Points on a hilly landscape, in no order, each with its height.
A ball rolls from a point to the lowest of its 2 nearest points, and stops where none of them is lower. Distance is the straight distance between rows; heights are no part of it.
fenu: [ 81 111 131 104 135 102 100 118  76 140  84  95  93 142 131 119 137 140
 146 104 131 168 118 148  81 128 121 132  66 133 195 116 116 115 115 139
 145 100 151  93 195 162 113 115 132  76 124  95 135 149 146 148 122 118
  89 122 171 126 124 123 111]  h=302
neber: [ 97 146 146 107 143 176  69 114 162  96 194 120 143  78 124 144 156 127
 133 104 141 107  66 145 137 160 106 152 123 105  56  88 160 132 158 142
 152  95  83 165 150  72  98 125 123 124  82  98 147  87 109 135 150  96
 124 130 105 168 197  79 110]  h=340
Veta: [ 98 178  86 148 125 112  99 143 148 167 128 159 126 127 106 101 163 131
 117 122 121 147 116 163 110  83 129 136 153 163 131 114 161 153 175  86
 192 145 160  85 109 111 134  77  71 153  78 158 177 159 157 139  92 158
 159 125  90 122  98  59 158]  h=550
gez: [120 142 197 108 132 177 136  98 149 123  89 116 133 111 161 188  71 140
 140  96 130 114 123 124  96 113  98 159 143  98 115  96 112  78 119 150
  96 109 145 148  63 114 128 117 134 122 122  98 113 121 117 118 154  93
 115 145 103 134 129 146 116]  h=457
zag: [ 93 151  83 181 115 185  86 127 136 215 132 138 129 133 115 106 150 129
 101 119 163 188 115 177 120 147 120  95 166  91 136  47 163 117 149 113
 174 136 128  87 150  85 134  79 120 181  87 146 172 148 184 114 105 162
 147 179 120 165  94  87 133]  h=627
devu: [141 124 118 134 167  89 141 116 128  85 165 158 110 175  94 167 145  78
 189 181 127 121  95  96 129 102 160 127  79 203 129 209 143 154  98  75
 134 181  86 117 113 172 137 170 143 140 156 141 123 111  90 133 109 127
 140 112 118 156 163 162 188]  h=127
Zibol: [113 148  63 136  86 137  92 139 149 125 130 148 136 133 133  97 156 136
 121 139 128 132  87 155 179 134 106  93 114 182  75 130 111 178 119 143
 171 160 111 100 193 105 112 147 123 133 121 123 183 114 150 134  82 147
  89 119 124 139 113  81 146]  h=256
zeg: [138 130  90 129 176 132 138 163 166 114 194 158 120 150  84 107 142  99
 157 131 145  73  92 106 135 115 141  76 103 159 131 189 106 138 118  94
 153 172 131 146 125 163 145 193 106 137 162 157 125  92  94 163 123 163
 141 120 143 152 154 111 191]  h=194
Gozup: [ 83 131  57 148 131  97  91 161 100 163 117 115 100 145  99 108 134 125
  98 112 130 155 143 152 108 120 137 118 124 130 202  72 152 137 167 130
 165 121 166  83 143 149 108 102  86 127 119 122 153 125 164 144 123 157
 125 131 148 127 129  74 108]  h=408
sopim: [ 82 121  69 124 144 122 113 174 135 162 138 125 125 179 124 117  99 109
 104  75 133 122 151 123 115  84 141 107 166 119 192  80 142 111 181 110
 152 149 152  90  99 163 134 131  78 147 149 144 146 100 145 150 134 164
 167 122 121 122 107  61 134]  h=453
rapam: [198 143 146 120 137  57 144 184 113 102 150 114 146 107 112 102 156 130
  97 158 114 124 186 130 105 151 172 178 175 176 149 125 188 145 142 101
 153 130  97 115 120 108 104 109 107 123 110 127 127 163 123 100 116 139
 121 154  73  96  71 156  94]  h=303
Letem: [190 131 193  89 128 119 162 161 158 100 169  83 163 113 155 123  93 103
  94 149 122 120 156  97 130 191 141 168 151  83  88 147 120 107 120 162
  82 135  89 162 100  83 131 145 160 152 150 113 119 105  64 105 160  91
 131 131 125 129  92 146  93]  h=229
vubid: [ 84 115  68 138  86 155 121  97 120 129 104 111 115 108 115  73 142 158
  90 119 121 140 120 153 183 152 113  71 116  89 125  79  67 117 119 214
 141 113 145 134 188 102  92 102 136 132 146 126 133 118 193 117 124 121
 100 172 198  76  98  94  99]  h=251
rol: [ 79 105 159 126 143 190  81 128 151 121 152 111 149 103 130 150 119 121
 120  83 153 106  92 120 122 144 117 158 156  68  92  67 173  92 185 116
 127  85 104 142 121 109 105 129 101 134  73  90 153 113 119 127 155 102
 133 144  96 160 161  67 123]  h=364
nug: [160 173 121 144  81 173 152 113 139 198  84 155 158 112 168 117 144 116
  79 120 131 149 128 135 162 107 129 110 197 122  59 104 142 107  98 154
 118 140 148 117  89  88 138 131 134 146 120 141 143 182 153  96 108 144
 105 159 110  80  47 103 125]  h=706
Gonak: [135 160 112 180 103 176 150 113  99 216  84 149 145 129 142 126 151 123
 109 138 124 171 158 155 134 126 123  97 163 118 117 104 144 129 136 125
 121 137 152  99 128 121 130 113 137 160  98 132 136 172 153 117  98 146
 136 148 121 133  90 148 137]  h=679
kepas: [149 154 187 150 110 115 124 110 130 139 127 125 151  75  99 136 157 166
 126 116 128 194 195 123 121 147 117 165 197 120 135  56 193 108 182 129
 133  79 144 145 127  85  85  68 124 150  52 117 146 155 165  82  97 103
 127 148  90 127 106 123  92]  h=571
reta: [191 143 178 112 124 166 125 165 186 105 198 116 182 102 150 114 100  86
 122 116 133 113 126  89 180 153 123 116 184  98  79 135 148 119 130 126
 101 151  69 142 108 108 128 181 112 189 119 126 151  91  76 117 124 117
 135 103 114 161 133  97 130]  h=790
Refiv: [ 85 100 118 167 128 197 147 119 115 184  89 121 114 143 133 148 103 118
 124 104 154 124 134 125 131 114 107 102 143  56 172  64 122  82 150 129
  99 103 175  97 121 150 113 131 120 125 110 133 110 141 154 155 136 134
 165 166 144 146 156  92 125]  h=419
rinu: [ 77 132  91 165  96 201  91  90 107 170 112 117  87 111 124 109 166 152
 118 137 124 147 110 191 185 146 100  89 120 103 133  72 112 106 120 164
 134 112 148 102 174  87 108 110 145 135 113 132 160 131 171 133 124 141
 133 169 162 126 144 118 124]  h=277
Gesek: [193 164 180  84 140 116 137 137 153 111 137 111 134 103 137 113 127 112
 114 147 112 116 143 135  82 172 129 193 168 136 109 183 107 122  92 132
 138 143 114 154  86  93 155 128 143 134 147 132 114 135  84 114 153  93
 120 137  92 126 110 172 102]  h=173
kepa: [165  56 150 110 158 149 138 115 124  94 122  69 132 147 136 125  68 124
 115 101 147 114 121  76 132 155 131 123  51  65 112 138  88 115 133 154
 100 118 124 165 158 105 136 171 153  94 154 111  67 129 115 144 171 101
 117 129 154 143 137 151  96]  h=119
kemok: [153 166 113 131 158 131 147 138 194  83 216 153 105 119 105  81 143 138
 142 122 134  68 101 109 129 135  93 133 148 141 162 182  73 115  93 125
 148 164 120 167 108 141 165 177 138 128 175 146 109  73  74 163 143 131
 126 106 143 123 158 135 153]  h=226
vob: [117 126 133 130 165  95 123 109 126  93 190 130  91 160 100 132 132 107
 197 133 155  96  83  87 140  84 127 102  79 154 150 191 109 119  84  89
 139 147 108 127 139 172 145 196 139 116 155 134 105  76  79 153 131 138
 137 102 135 152 195 144 178]  h=164
Lan: [105 194  80 168 106 146  76 122 138 207 107 179 120 130 104  78 157 135
 113 141 138 169 100 179 133 119 149 101 142 133 117 100 162 161 118  70
 184 160 143  89 133 101 138  79 116 162 106 150 192 169 182 140 101 183
 133 169 120 153  87  88 150]  h=590
mava: [212 122 186 134 100 112 202 145 141 127 120 137 194 117 180 198 115 108
 116 141 130 123 166  73 120 116 150 140 193 122  70 128 123 129 110 121
  81 142  81 152  42 134 176 125 160 175 146 149 126 148 105  94  87 135
 157 116  87 106  65 158 139]  h=766
didu: [151  85  61 125 141 132 135 150 158 119 127 144 149 154 127 112 104  80
 108 154 163 101  84 102 173 140 153  52 108 167  66 183 120 160 126 116
 147 182  98 126 168 126 134 217 122 132 142 150 146 134 109 126 119 158
 117 130 120 156 105 116 154]  h=141
Relaz: [146 147 149 160 124 128 134 129  90 149 110  99 125 120 111 129 139 138
 106 127 150 178 183 119 129 181 127 153 153 101 137  68 173 137 150 130
 106 110 137 129 144 119  84 105 148 152  72  98 142 166 156 106 108  99
 109 183 105 127  95 129  90]  h=595
gasoz: [106  85  97 112 111  85 136 152 123  95 137 110 116 108 117  84 118 150
 105  95 103 118 162 114 169 158 109 115 147 103 185  65 136 111 186 175
  92  99 141 146 160 155  72 103 100 148 149 122 128 102 148 125 106 133
 151 132 166  70 143  72 101]  h=409
devor: [159 132 160 126 164 159 113 132 132 160  93 163 164 138 123 175 104 105
 138 145 156 143 129 100  86 108 143 151 148 128  76 134 178 124 110  71
 149 131 112 103  72 110 129 146 107 142  75 129 132 166 109 107 120 120
 128 144  58 167 112 127 140]  h=459
sov: [226 136 125 129 150  94 155 184 191  90 237 137 149  98 118  69 134 109
  93 150 107  96 168 107 137 212 135 155 169 127 129 166 114 125 128 118
 103 163  78 176 117  85 137 157 137 179 151 133 131  97  88 131 139 140
 139 112 108 133 124 120  98]  h=809
Topa: [168 160 177 130 110 101 110 136 117 112 142 139 157  95  85 110 169 137
 127 145 123 173 172 131 114 156 122 176 158 146  94  89 192 154 172  84
 161  88 101 156 114  80  78  88 106 150  52 121 166 135 109  96  97  88
 122 110  65 158 134 129  98]  h=544
lizim: [ 61 147 102 139 116 105  67 124  93 161 103 116  80 110  99 105 175 152
 145 133 128 181 127 194  90 124 110 124 109 133 193  89 142 104 139 128
 152  89 171 102 191 141 113  72 133 120 113  94 159 125 182 147 112 155
 110 147 148 138 153 103 106]  h=359
Fus: [ 85 137  97 164 138 165 131 131 130 204 110 140 131 144 126 164 113 119
 123  96 133 127 125 117 121  82 126 122 163 109 166  75 137  83 156 105
 135 122 196  87  81 149 133 138  92 155 126 134 144 142 136 149 132 150
 165 123 110 125 122 100 141]  h=451
tul: [116 118  91 120 124 134 128 106 136 132  96 129 139 175 136 134 102 101
 135 149 158 130  83 111 165 105 146  75  73 156 109 169  95 149 103 125
 152 164 131 106 155 167 161 189 128  96 145 137 117 129 130 130 136 137
  94 114 156 167 116 149 157]  h=76
peza: [160  66 132 129  81  80 185 140 115  77 133  79 158 159 147 135 104 143
 116 155  88 100 219  87 125 191 154 151  93 115 128 155 104 175 156 120
  45 113 100 156 109 121 129 112 188 129 166 132  96 131 144  81 114 108
 144 126 151  81 117 224 109]  h=225
far: [147 170 125  86 200 143  98 151 145 128 134 128 117 143 127  92 138  79
 113 118 161 117  65 152  87 129 132 174 121 121 114 187 101  96  89  91
 181 156 121 125 142 128 190 166 103  97 122 141 107 128 103 170 176 147
  78 171 112 144 111 101 134]  h=289
batod: [171 163 154 132 121  89  93 143 132 102 154 175 142 110  99 127 175 131
 140 153 127 146 133 160 136 143 130 145 136 205  92 139 174 181 138  86
 175 133  80 123 140  90  81 125  90 136  66 149 172 146  98 122  92 105
 143  93  74 155 128 118 145]  h=518
kodu: [162 163 120  93 148  91 178 148 123 119 120 129 123 102 169  96 146 149
  96 140 110  94 148 165  70 112 158 156 151 162 133 198 131 141 109 151
 137 155 138 130  69 149 170 119 103 101 161 169 117 183 132 111 140 145
 106 151 122  57  74 156 132]  h=775
Buf: [ 52  74  90 114 108 148  83 114 128 112 104 104 108 112 110  86 128 132
 116  84 126 108  98 135 162 161 104  86 103  63 150  61  92 116 143 187
 132  98 147 146 198 112  99 114 126 107 131 103 117 101 204 127 140 133
 129 153 186  96 142  48  84]  h=209
kufe: [194 166 175  87 120 100 113 152 133 112 149 107 151  78 136  86 145 127
  86 150 130 133 144 145 115 150 135 177 180 152 120 136 175 115 106 142
 153 120  94 153 121  65 108 130 117  99 103 119 123 154 113  98 138  98
  89 164  78 103  75 139  77]  h=241
nafe: [ 81 143 122 167 115 164 117  46 114 176  98 196  98 165 145 187 152 158
 163 156 131 150  71 138 165  62  93 109  96 152  96 144 103 124  66 151
  98 116 177  99 127 167 151 140 164 126 135 151 104 141 123 151 124 141
 138 117 143 133 177 163 173]  h=420
zuki: [140 113  51 138 101  98 137 161 128 109 152 157 137 150 127  95 143 111
  93 149 111 109 106 130 158 141 168  75 105 182 101 154 113 204 143 138
 133 171 112 109 166 125 122 181 119 138 147 139 171 128 153 123  81 182
 119 101 137 137 100 113 149]  h=198
safol: [156  85 141 116 167 101 168 125 139 120 151  88 128 173 127 186  95  75
 158 149 126 114 160  60 107 122 163 141  96 127 136 173 102 134  97  85
 105 115 114 162  84 172 155 142 166 135 181 141  79 114  74 110 145 117
 161 127 113 159 147 219 143]  h=162
denu: [ 97 118 182 155  92  93 116 124 131  61 169 161 105  68  98 138 151 171
 153 113 104 135 140 144 160 156  80 130 137 125 151  91 144 139 171 157
 109  80 130 146 154 115  53  76 109 150  93  98 172  88 138 134 109  90
 138  57 148 127 198  92 108]  h=647
lodep: [ 83 169 115 146 142 121 138 125 112 148 117 140 112 109 148 136 168 188
 141 160  79 136 137 182 109  68 119 158 152 173 171 135 163 151 142 124
 152 134 178 103  82 154 146  61  79 118 127 155 145 156 140 148 114 150
 143  64 149  74 109 119 160]  h=488
basif: [ 68 149 160 124 114 153  84  72 137  89 151 140 116  96 109 139 152 172
 150  90 123 142  83 172 130 130  87 146 148 129  96 115 144 114 155 132
 147  79 116 131 156  82  91 110 121 120  67  96 175 107 146 130 137 104
 110 107  93 155 197  88 112]  h=315
Kagil: [112 125  83 151 113 112 160 128  71 166 102 135 114 131 149 144 134 161
 126 176  97 125 148 151 120 100 161 133 116 138 170 142 126 136 134 141
 141 153 169 118  97 189 164  89 100 122 144 149 116 171 155 136 113 167
 125 103 166  87  80 146 168]  h=447
feluk: [114 128 170 124 118 126 144 121  93 117 102 119 124 118 127 156 111 153
 134 123 128 155 187 114 104 166 110 164 118 122 121  90 156 136 155 126
  90  85 147 148 111 108  91  87 172 140  87  80 148 137 135 134 133  78
 128 135 124 140 150 158  85]  h=615
taz: [161 134 150 109 136 177 140 135 163 154 110 118 169 132 155 150 103 100
 108 113 159 123 132 100 120 107 115 134 177 107  83 113 151  88 117 128
 118 126 122 121  83 102 125 153 120 142 115 109 123 137  99  99 139 122
 123 136 100 129  97 110 131]  h=426
tad: [ 91  94  92  80 131 150  96 102 130 145  85  99 133 188 130 104  90 120
 122  89 151 137  78 115 149  90 134  76  70 105 119 139  60 116 110 160
 159 141 138 115 180 137 160 182 126  78 158 141  88 139 160 142 168 148
 101 143 181 139 113 104 124]  h=150
zula: [126 130 160 177  85 188 143  88 134 128 117 146 159  88 133 141 133 140
 116 118 130 143 117 128 182 149  92 106 152  83  83  61 105 126 138 185
  76 120 130 152 152  91  92 123 158 156 107  97 154 116 150 106 111  91
 128 118 170 128 139 102 111]  h=673
Lipa: [116 143 130 199 108 193 112 117 124 193 127 135 127 101 108 134 158 112
 124 123 157 206 141 164 164 149 121 109 196  95 102  66 173 102 152 133
 126  97 140  99 148  79 101 107 146 189  71 153 170 172 156 120  78 136
 159 155  98 151 126 106 136]  h=654
pogaf: [100 181 150 126 117 175 127  94 132 158  66 142 119 117 146 166 106 159
 129  86 124 136 104 162 114  98 107 147 157 136 107 124 120  76 109 149
 140 117 160 112 111 116 144 106 142 102 106 115 133 162 147 119 140 116
 106 136 101 121 145 135 125]  h=489
dorav: [115 120 119 190 142  85 136 115 119 117 143 174 119 164 124 203 137 108
 183 176 135 111 122 100 138 103 126 113 102 197 120 141 166 175 135  75
 122 160 118 111  95 175 122 144 128 162 108 137 135 118 107 150 100 137
 163  84 103 162 175 158 180]  h=170
Leb: [183 111 111 147 129 130 170 152 122 142  75 189 180 137 160 157 116  95
  93 157 161 103 156  95 127 112 188  88 149 133  68 170 126 155 109 109
 102 175  93 113  91 154 171 135 116 133 132 152 124 208 141  73 124 164
 123 150  96  99  50 180 140]  h=480
depi: [197  89 139 117 151 133 150 169 181  83 236 100 186 105 116  66  84 101
  89 129 128 101 137  93 182 202 136 113 163  97  94 122 124 135 140 144
  77 149  70 180 156  97 112 185 131 172 141 134 126  95  72 132 126 133
 143  97 136 149 135  92 110]  h=799
gupe: [144  45  97  97 131 132 147 111 114 110 113  93 157 163 118  94  58 148
 123 114 136 137 146  67 162 116 132  81  51  87 130 141  95 117 147 137
 104 155 130 131 151 152 115 184 130  96 179 134  79 144 138 142 143 141
 129 114 180 119 153 138 117]  h=163
tatug: [236 141 181 123 114 122 170 159 158 103 168 142 185  90 146 132 116  88
 140 148 130  96 138  76 133 143 146 125 190 123  72 148 146 124 122 102
  74 153  65 147  61 106 131 166 132 191 161 146 140 101  74 106 112 128
 154 113  90 127 103 130 131]  h=780
soki: [155 151 152 139 142  81 156 140  97 139 108 141 158  96 113 129 169 127
 108 171 104 145 176 146  93 119 171 167 153 181 142 127 193 170 149  78
 152 150 120 121  61 135 135  94 103 116  79 144 140 178 140  95 109 130
 153 127  78 102  85 141 133]  h=358
pulo: [ 69 159 110 145 100 172 124  86 138 182  78 170 102 121 158 159 149 181
 150 124 110 127  82 185 137  63 102 121 131 144 129 143 103 104  89 147
 131 118 177  92 125 128 161  96 147  94 144 149 107 145 142 146 142 142
 112 120 134 102 158 154 154]  h=454
Luv: [128  96 105 163  71  98 121 125  66 120 113 120 117 122  98 108 164 128
 122 161 104 154 153 141 158 176 140 114  74 148 138 105 139 178 135 133
 124 126 117 125 211 149  98 144 152 144 105 103 148 127 166 118 100 112
 110 134 155 162 144 139 119]  h=149
tov: [154 186 163 122 141 102 128 125 174  71 191 112 103  92 137  81 133 159
 131 113 103  87 116 129  95 154 101 170 169 127 167 210  82 100  93 137
 117 139 105 184 104 132 195 145 161 122 193 122  93  75  75 153 171 112
 116 102 158 124 179 158 111]  h=263
gonoz: [ 98 166 151 152 150 120 128 135 125 170 116 160 131 101 107 151 157 152
 134 128 118 156 145 153  87  65 121 162 181 148 148 124 173 119 188  86
 165 117 168 113  64 135 131  66  68 141  88 157 146 157 153 135 102 155
 179 102  99 103 109 100 155]  h=519
Kupeg: [150 132 165 109 155 105  96 141 121  99 156 113 106 138 101 148 142 117
 152 122 140 148 131 145  81 135 110 170 122 139 134 147 152 142 126  82
 154 115 104 128 133 105 123 120 122 115  89 127 134  99  64 156 149  97
 128 118  79 181 174 136 112]  h=250
Fibul: [177 111 166 112 178 115 150 104 152  99 181  79 102 157 119 131 106 100
 167 133 142  90 128  81  99 134 131 171 124 106 144 197  65  94  73 122
 116 114 131 180  96 144 179 154 173 108 196 148  73  97  79 146 181 117
 122 144 128 169 154 199 133]  h=205
Kof: [123 125 190  89 156 113  74  80  94  98 151 129 110 132 136 173 135 139
 165 114 126 174  81 151  86 136 100 148  85 141  98 163 136 142 111 116
 121  95 104 155 168 106 129 108 167  99 104 107 131 104  84 161 169  66
  93 124 109 174 156 158 113]  h=210
vup: [114 136 124 181 129 125 133 113 112 168  97 198 122 156 110 178 157 110
 146 172 130 169 128 151 117 116 130 123 113 170 121 128 169 176 140  73
 130 143 146  98 112 152 132 110 128 157  74 135 145 184 145 138  94 149
 152 105  98 188 149 149 166]  h=228
kuzig: [146  96 114 137  99  89 141 130  59 107  92 115 111 149 117 121 145 137
 133 165 121 161 182 140 121 173 158 132  76 140 169 127 129 167 133 135
 106 129 104 115 197 148 121 103 181 106 110 101 118 162 179 104 120 130
  96 164 159 122 108 196 101]  h=66
laven: [108  92 168 105 149  93  96 108  82 101 121  99 101 137 134 149 132 120
 172 127 127 149 126 125  99 143 106 145  59 128 162 155 119 135 122 108
  99  89 129 125 187 138 100 112 149  85 107  98 145 107 116 158 158  85
 102 113 158 143 166 154  90]  h=249
Puga: [ 55 128  58 166 105 146  98 100 143 175  89 159 102 175 141 125 127 137
 154 114 124 104  71 122 174  61 117  54  71 114 136 131  70 115 109 138
 141 148 159  74 162 142 158 142 117 101 138 168 124 118 167 163 152 145
 138 122 155 131 173  95 153]  h=363
somiz: [162 141 145  88 199 117 118 132 128 125 139 112 100 156 126 146 117  86
 145 135 148 139 109 123  86 114 149 186 108 124 149 196  96  96  74  85
 155 141 134 144 124 146 168 160 130 105 154 132  77 115  78 157 175 115
 104 149 121 157 144 177 125]  h=247
fivak: [171 157 145 106 100 130 171 116 112 133  69 159 138 113 185 141 149 155
 110 145  82 113 155 143 117 109 150 153 130 159  87 161 129 148  85 168
 135 144 122 122  91 145 159 102 143  80 155 149 114 188 150  91 107 135
  88 145 121  75  66 190 140]  h=754
Mog: [103 145 155 112 121 101  78 129 115  98 164 120 114  96  78 131 145 149
 151 109 151 154 143 176 108 126 106 149 137 158 149 116 153 129 183 104
 176  96 114 125 142 120  97 103  87 124  73 105 161  82 102 143 127 108
 118  95  97 148 183 101 121]  h=282
gemim: [151  83  97 157  87  81 186 136  73 103 103  97 134 153 142 127 144 139
 124 176  89 118 211 118 108 156 174 129  94 146 167 124 138 175 163 137
  84 138 115 127 131 174 128 105 160 120 145 136 104 155 158  86 108 127
 131 110 157  92  96 210 132]  h=159
zofu: [ 15  92  92 158 101 172  93 104 136 163 105 130  73 134 115 111 139 126
 146  74 103 106  56 138 148 122  92  75 116  48 173  79  86  99 129 143
 143  96 144  88 171 105 109 120 129 121 121 128 132  96 202 153 158 132
 171 133 150 122 176  63  97]  h=152
fufan: [184  82 159 102 102  86 156 153 138  77 164  84 135 108 153 109  92 125
 100 168  88 106 188 107 134 205 162 152  98  89  94 135 129 151 123 162
  82 116  85 163 138  90 114 111 177 135 146 118 122 107 110  91 143  89
 122 146 127 108  99 181  76]  h=268
Tar: [ 96  86 183 140 128 139 119 114 128  59 155 140 119 110 132 140 113 137
 155 110 121 110 135  95 172 161  78 106  94  98 127  90 150 144 137 129
  79  66 122 165 141 118  90  96 110 142  91  85 173  53 131 157 132  72
 143 101 169 156 214 101 103]  h=636
libe: [113 140 101 131 108 145 145 139 147 121 130 128 136 114 142 121 123 146
 128 105 109  78 114 153 164  96 119 106 145 129 135 132 120 106 134 162
 139 135 138 127 116 125 126 152 102 111 156 135 132  99 123 131 126 141
 134 106 145 119 123  92 142]  h=371
Peli: [ 50 129 106 176 120 121 105  89 125 175 121 194 103 199 134 162 147 142
 173 155 154 135  61 123 157  56 101  82  70 142 122 139 108 126  82 107
 143 148 173  92 140 183 146 122 114 124 125 152 119 122 131 158 123 157
 146 112 152 159 201 110 175]  h=394
koniv: [129 169 159 164 136 105 140 105  98 171  77 198 124 128 115 162 158 134
 142 178 107 166 148 173  94  94 154 163 136 173 129 136 179 159 118  91
 146 132 142 121  79 153 150  69 142 114  88 153 122 204 162 131 115 149
 162 107  92 129  94 169 152]  h=295
fufas: [154 130 111 110 127 113 160 165 112 123 109 130 150 125 126 145 119 130
 118 136 128  93 147 120 115 107 148 126 128 148 141 145 133 130 144 118
 125 155 132 129  97 161 144 161  87 119 144 143 114 114 103 123 113 147
 135 117 121 119 108 125 142]  h=401
Meze: [154 150 166 156 130 149 100 117 150 142 140 197 158 124 115 167 143 115
 153 136 139 163 125 110 119 114 113 153 168 168  62 135 170 170 136  83
 145 129  94 121  97 108 103 139 116 170  81 122 161 142  90 113 114 113
 149  95  59 168 152 116 163]  h=490
Fope: [134  91 128 144 140 118 164 110 117 140 111 111 139 185 101 189  90 109
 169 131 164 112 135  47 130  67 159 117  78 126 138 141 102 129 104  90
 120 127 137 129  90 199 139 142 141 112 162 142  82 110 102 127 121 143
 152 123 126 159 160 191 175]  h=202
nanov: [190 167 198 141  91 147 173  84 126 160  72 154 182 105 171 201 114 138
 122 133 121 161 162 108 111 131 125 160 188 113  59 111 122 132  97 129
  77 112 100 132  62  98 147  92 174 148 122 114 122 166 118  92  88 103
 139 146  83 112  67 159 142]  h=750
viz: [122  58 163 135 125 141 154 117  89  99 117 121 125 117 135 152  98 135
 148 132 134 138 169  76 154 168  96 126  64  85 135  89 126 145 144 126
  56  90 148 152 144 130  95  98 149 133 109 101 130 119 132 131 135  70
 153 146 177 144 176 140  93]  h=628
vel: [159 123 125  85 128  83 166 179 132  86 167  95 106 101 135  58 131 158
  96 135 106  91 159 146  96 156 142 147 164 145 194 150 127 114 137 168
 132 130 132 154 133 131 131 130 104 115 194 120 103  95 110 123 128 140
 116 121 152  67 123 123 117]  h=344
Tuver: [125  91 185  92 174 133  81 103 117 100 121  86 126 145 154 161  96 113
 157 111 158 121  83 128 131 136 134 146  36  92  90 172 100 123  84 128
 121 106 104 146 174 111 143 152 173  87 146 103  92 114  87 141 187  69
 101 109 129 170 138 156 113]  h=166
vis: [163 124 111 126 160 120 176 161 139 117 104 161 155 137 127 180  97  84
  99 160 173  86 111  73 133  95 181 122 134 134  78 176 111 137  98 106
 100 165 100 152  38 170 163 132 117 150 166 167 100 171 119  71 104 178
 139 143 111 112  83 186 168]  h=452
sura: [165 140 165  82 122 101 176 131 156  69 162  75  98  94 146  67 110 145
 113 134  99  95 161 121 100 176 132 158 132 101 163 175 103 112 113 178
  95 132 120 180 127 117 151 116 165 120 193  96 102  70  86 129 162  98
 107 133 166  88 131 173 112]  h=305
Zenez: [ 93  85  51  61 127  95 130 155 158  97 152  61 116 147 115  41  98 135
  92  89 100 110 136 137 107 143 134  92 111 121 194 133  91 116 145 176
 149 134 147 120 171 151 108 175 104 105 189 148  96  87 142 145 127 161
 136 116 192  63 111  85  97]  h=248
lun: [122 108  99 101 138  80 132 196 121 108 184  85 119 114 128  84 122 140
 105 108 108 115 175 133 122 133 142 130 160 133 220  91 154 128 184 154
 130 124 140 117 119 153 102 113  96 137 147 119 118  98 120 143 106 144
 127 106 150  76 113 102 116]  h=380
muvo: [113 133 117  54 178  88 120 150  94 120 113  61  90 157 133  89 115 103
 151 119 139 129 116 137  69 112 142 156 114 128 210 179 106 100 119 133
 147 138 163 126 152 164 149 143 123  64 168 129  89 127 100 165 151 135
  86 152 152  99 134 127 135]  h=255
kat: [ 75  96  43  72 135 120 108 147 147 126 156  99 111 143 136  60  96 138
  83  66 106 105 116 126 154 119 113  90 164 103 154  87  93 109 156 205
 131 133 129 123 148 114 116 134 113 131 187 129 110 105 179 121 151 150
 156 134 168  72  86  54 100]  h=293
Kufo: [179 169 170 152  90 176 149 104 131 161  73 182 162 105 170 172 132 154
 115 136 110 140 137 147 152 109 121 148 163 155  48 118 119 131  65 145
 120 141 114 139  97 109 144 114 170 119 122 117 138 173 145  93 117 121
  92 140  95 115  70 163 123]  h=731
gula: [ 90 127 114 165  87 135  90  77  84 143 104 137  92 142 125 122 170 155
 139 145 125 171 100 181 162 135 101  95  75 136 128 106 121 154  99 148
 134 122 130  93 202 141 122 132 152 133 106 122 136 139 156 142 120 120
 112 129 155 154 153 118 143]  h=223
Bil: [178 129 161  98 147 123 134 141 147 101 134 117 136 139 147 171 121  91
 142 165 113 118 140 113 108 147 162 171 122 159  95 185 119 156  97  83
 115 140  87 152  91 137 156 133 169 132 152 137 111 127  81 109 150 101
 146 151  83 151 116 206 135]  h=112
giva: [ 81 121 162 168  98 161 149 100 118 111 138 158  94  62 123 102 172 166
 141 129 108 137 128 149 180 160  73 105 141 100 133  72 129 117 148 179
  79  71 158 157 167  86  77  82 133 154 112  96 147 106 164 121  96 102
 145 120 172 117 186 116 109]  h=660
bes: [ 97 108 132  60 159 141 105 120 118 134  89  67 112 165 147 119  87 121
 144  80 154 112  93 109  94  94 127 130  80 102 183 158  81  73 106 162
 149 119 141 116 167 140 151 166 118  55 166 122  83 111 125 137 180 125
  91 146 178 100 134 131 123]  h=206
keve: [112 152 137  73 154  86 100 157  94 107 114  89  98 126 122 110 131 131
 149 118 139 135 137 185  57 111 128 168 145 158 209 150 149 109 146 117
 180 113 154 120 130 144 131  93 106  86 133 112 107 127 111 153 138 136
 101 129 123  99 151 106 125]  h=297
simuf: [140 146 112 121 159 121 157 129 139 120 124 157 113 135 135 155 122 100
 141 160 148  92 101 120 117  81 164 128  97 161 109 192 124 134  94 114
 132 161 138 154  72 170 166 154 105 104 169 161 106 149 122 123 118 161
 116 138 145 112 107 170 190]  h=429
bak: [138  64  68  91 144 122 141 167 131 126 140  82 142 165 106  83  76 124
 108  99 133 109 120 104 131 151 149  92 109 131 159 132 113 121 153 138
 124 143 143 138 170 155 110 184 101 116 165 131  88 103 129 163 114 161
 129 113 154 117 114  99 102]  h=207
ral: [ 58 152  71 148 107 172  87 115 159 155 100 148 113 142 142 124 144 134
 128 109 122 111  56 157 147  94  99 102 103 136 107 102  89 141 113 141
 184 138 145  93 174 108 154 116 124 121 136 123 171 104 167 137 137 152
 106 127 128 155 122  80 149]  h=313
Toli: [ 74 136  53 117 102 151 116 130 169 137 124 119 137 142 136 115 101 140
 120  56  94  71  95 125 183  79 119  65 152 120 147 112  75  90 134 174
 130 136 161 102 134 121 134 152 105 112 191 139 123  93 148 113 165 150
 155  97 167  85 111  83 127]  h=337
peda: [109  99 130 136 164 176 116 147 140 142 105 101 148 148 122 159  83 113
 127  84 174 131 127  72 126 149 124 131 127  65 121  66 148  90 163 110
 106 106 143 130 126 147  93 151 138 140  93  98 107 135 113 142 163 129
 143 163 121 160 142  97 115]  h=391

Where does a ball stop that starts at each point below?
denu => taz
Gonak => kepa
nafe => tul
Leb => kepa
Refiv => Kof
Kagil => kepa
lun => devu

Call two points neighbours if one is among the 2 nearest of the other. Go from one point of each pair to the other, from neighbour to neighbour, staying as low as possible. Name the highest point that can't be avoided.
taz, devu => pogaf
Bil, kepa => fenu
Bil, tul => far
zofu, kuzig => rinu
kuzig, Bil => fufan
